Each row is a point on a tangle of strands that fork, close into loops and nearly touch. The rows are in no order.
In the rows, 128 means zero.
Points whose rows are less than 62.9 apart are linked; no others are. Some points are linked to none.
mino: 186  176  92  118  111  153  78  124  126  83  77  94  154  126
ruz: 110  177  107  79  215  111  161  133  107  58  106  117  178  125
kopu: 123  117  154  145  87  186  123  109  125  198  78  119  123  100
Pudun: 180  169  123  119  113  161  85  128  123  103  72  98  140  122
Moga: 132  113  158  160  55  165  104  103  127  220  130  130  85  108
Burik: 78  117  130  131  126  109  157  125  123  137  125  131  146  113
viroz: 89  175  111  85  222  100  171  133  108  68  108  124  165  135
buda: 118  107  145  141  56  182  124  105  132  215  81  114  117  106
Zotod: 149  175  74  87  149  140  119  118  112  41  123  97  202  101
redul: 181  80  133  124  104  102  105  166  166  151  197  132  83  127
Bota: 152  158  127  117  113  135  107  139  122  108  70  97  131  126
tivik: 148  56  138  150  103  110  146  119  148  182  158  161  102  176
rubu: 155  162  145  132  97  147  87  146  120  124  104  110  84  120
Guma: 119  49  146  152  160  111  180  103  131  151  171  183  145  155
Ganoz: 117  135  130  144  134  156  137  111  132  159  46  102  159  137
vod: 102  69  137  151  178  110  179  91  127  140  168  184  150  154
zuve: 129  174  111  86  189  129  143  125  104  56  117  112  183  107
Rilof: 121  130  155  157  104  154  121  106  133  183  92  134  102  111
Zisad: 124  35  151  141  132  114  177  110  133  161  175  177  136  158
Zage: 167  176  70  89  117  139  105  121  116  38  112  90  185  102
tadar: 146  116  155  168  83  158  96  113  132  202  150  139  73  123
difar: 179  66  142  136  104  102  117  147  158  175  181  138  76  147
Selel: 68  124  126  138  180  109  175  106  123  121  147  156  153  119
tez: 161  148  132  136  105  195  100  126  112  149  64  103  157  113
Gefen: 99  83  128  153  106  96  149  105  131  169  134  159  124  154
Nada: 172  105  128  121  98  117  82  168  166  139  192  122  78  135
Tiv: 125  139  144  153  108  144  109  126  136  168  101  131  85  123
fum: 73  141  127  124  183  116  173  124  114  107  136  141  154  110
bapu: 87  135  125  111  130  118  148  136  115  114  111  115  156  111
duk: 167  62  139  146  103  109  129  131  152  183  169  150  87  162
nul: 156  161  144  138  95  146  81  158  129  129  134  111  68  135
Riku: 134  164  105  81  153  133  134  133  97  60  115  106  187  103
gati: 96  145  129  106  162  127  156  135  105  94  119  122  165  105
zitu: 81  106  124  139  115  102  157  118  125  146  139  148  133  126
bal: 162  152  141  135  94  140  69  165  141  123  162  113  54  140
nifo: 134  155  114  90  127  124  130  139  106  73  104  98  170  105
gude: 68  149  110  116  206  77  167  142  130  77  152  145  147  147
zovaz: 174  174  86  98  102  132  95  126  122  56  93  90  162  116
vono: 126  114  151  148  41  170  109  102  132  227  103  115  93  108
nase: 109  153  119  123  183  105  127  161  130  41  168  139  123  136
vupes: 116  56  139  151  105  100  158  105  133  175  152  172  128  169
Dilif: 139  151  122  105  112  125  113  145  119  86  90  96  140  117
pera: 158  121  146  164  102  139  85  138  146  181  161  133  67  143
maso: 131  133  135  155  102  129  104  137  144  162  132  139  75  135
guzos: 165  136  133  126  93  130  68  174  158  120  185  108  66  142
digi: 91  149  119  127  197  94  145  147  131  66  159  144  137  139
Zuton: 69  164  112  96  220  90  183  132  117  86  119  136  158  140
Reses: 79  94  129  149  168  106  178  91  122  139  160  173  155  132

How many points has the smallest loop of links through each point below? Write - if it is on no loop.
Moga: 9
Riku: 9
vod: 12

A fork is a point with three links, a tip a point with one. Leave the first point through the second and follow the links. Name the first fork or tip that comes.
fum; Selel: vupes
Bota; Dilif: Riku
Riku; zuve: nase
duk; difar: rubu

Name the points in between on the shortest way along the links from the first point to the second, in order.
redul; vod: difar, duk, tivik, vupes, Zisad, Guma
nase; zuve: digi, gude, Zuton, viroz, ruz
maso; kopu: Tiv, Rilof
Dilif; zovaz: Bota, Pudun, mino
Selel; Guma: Reses, vod
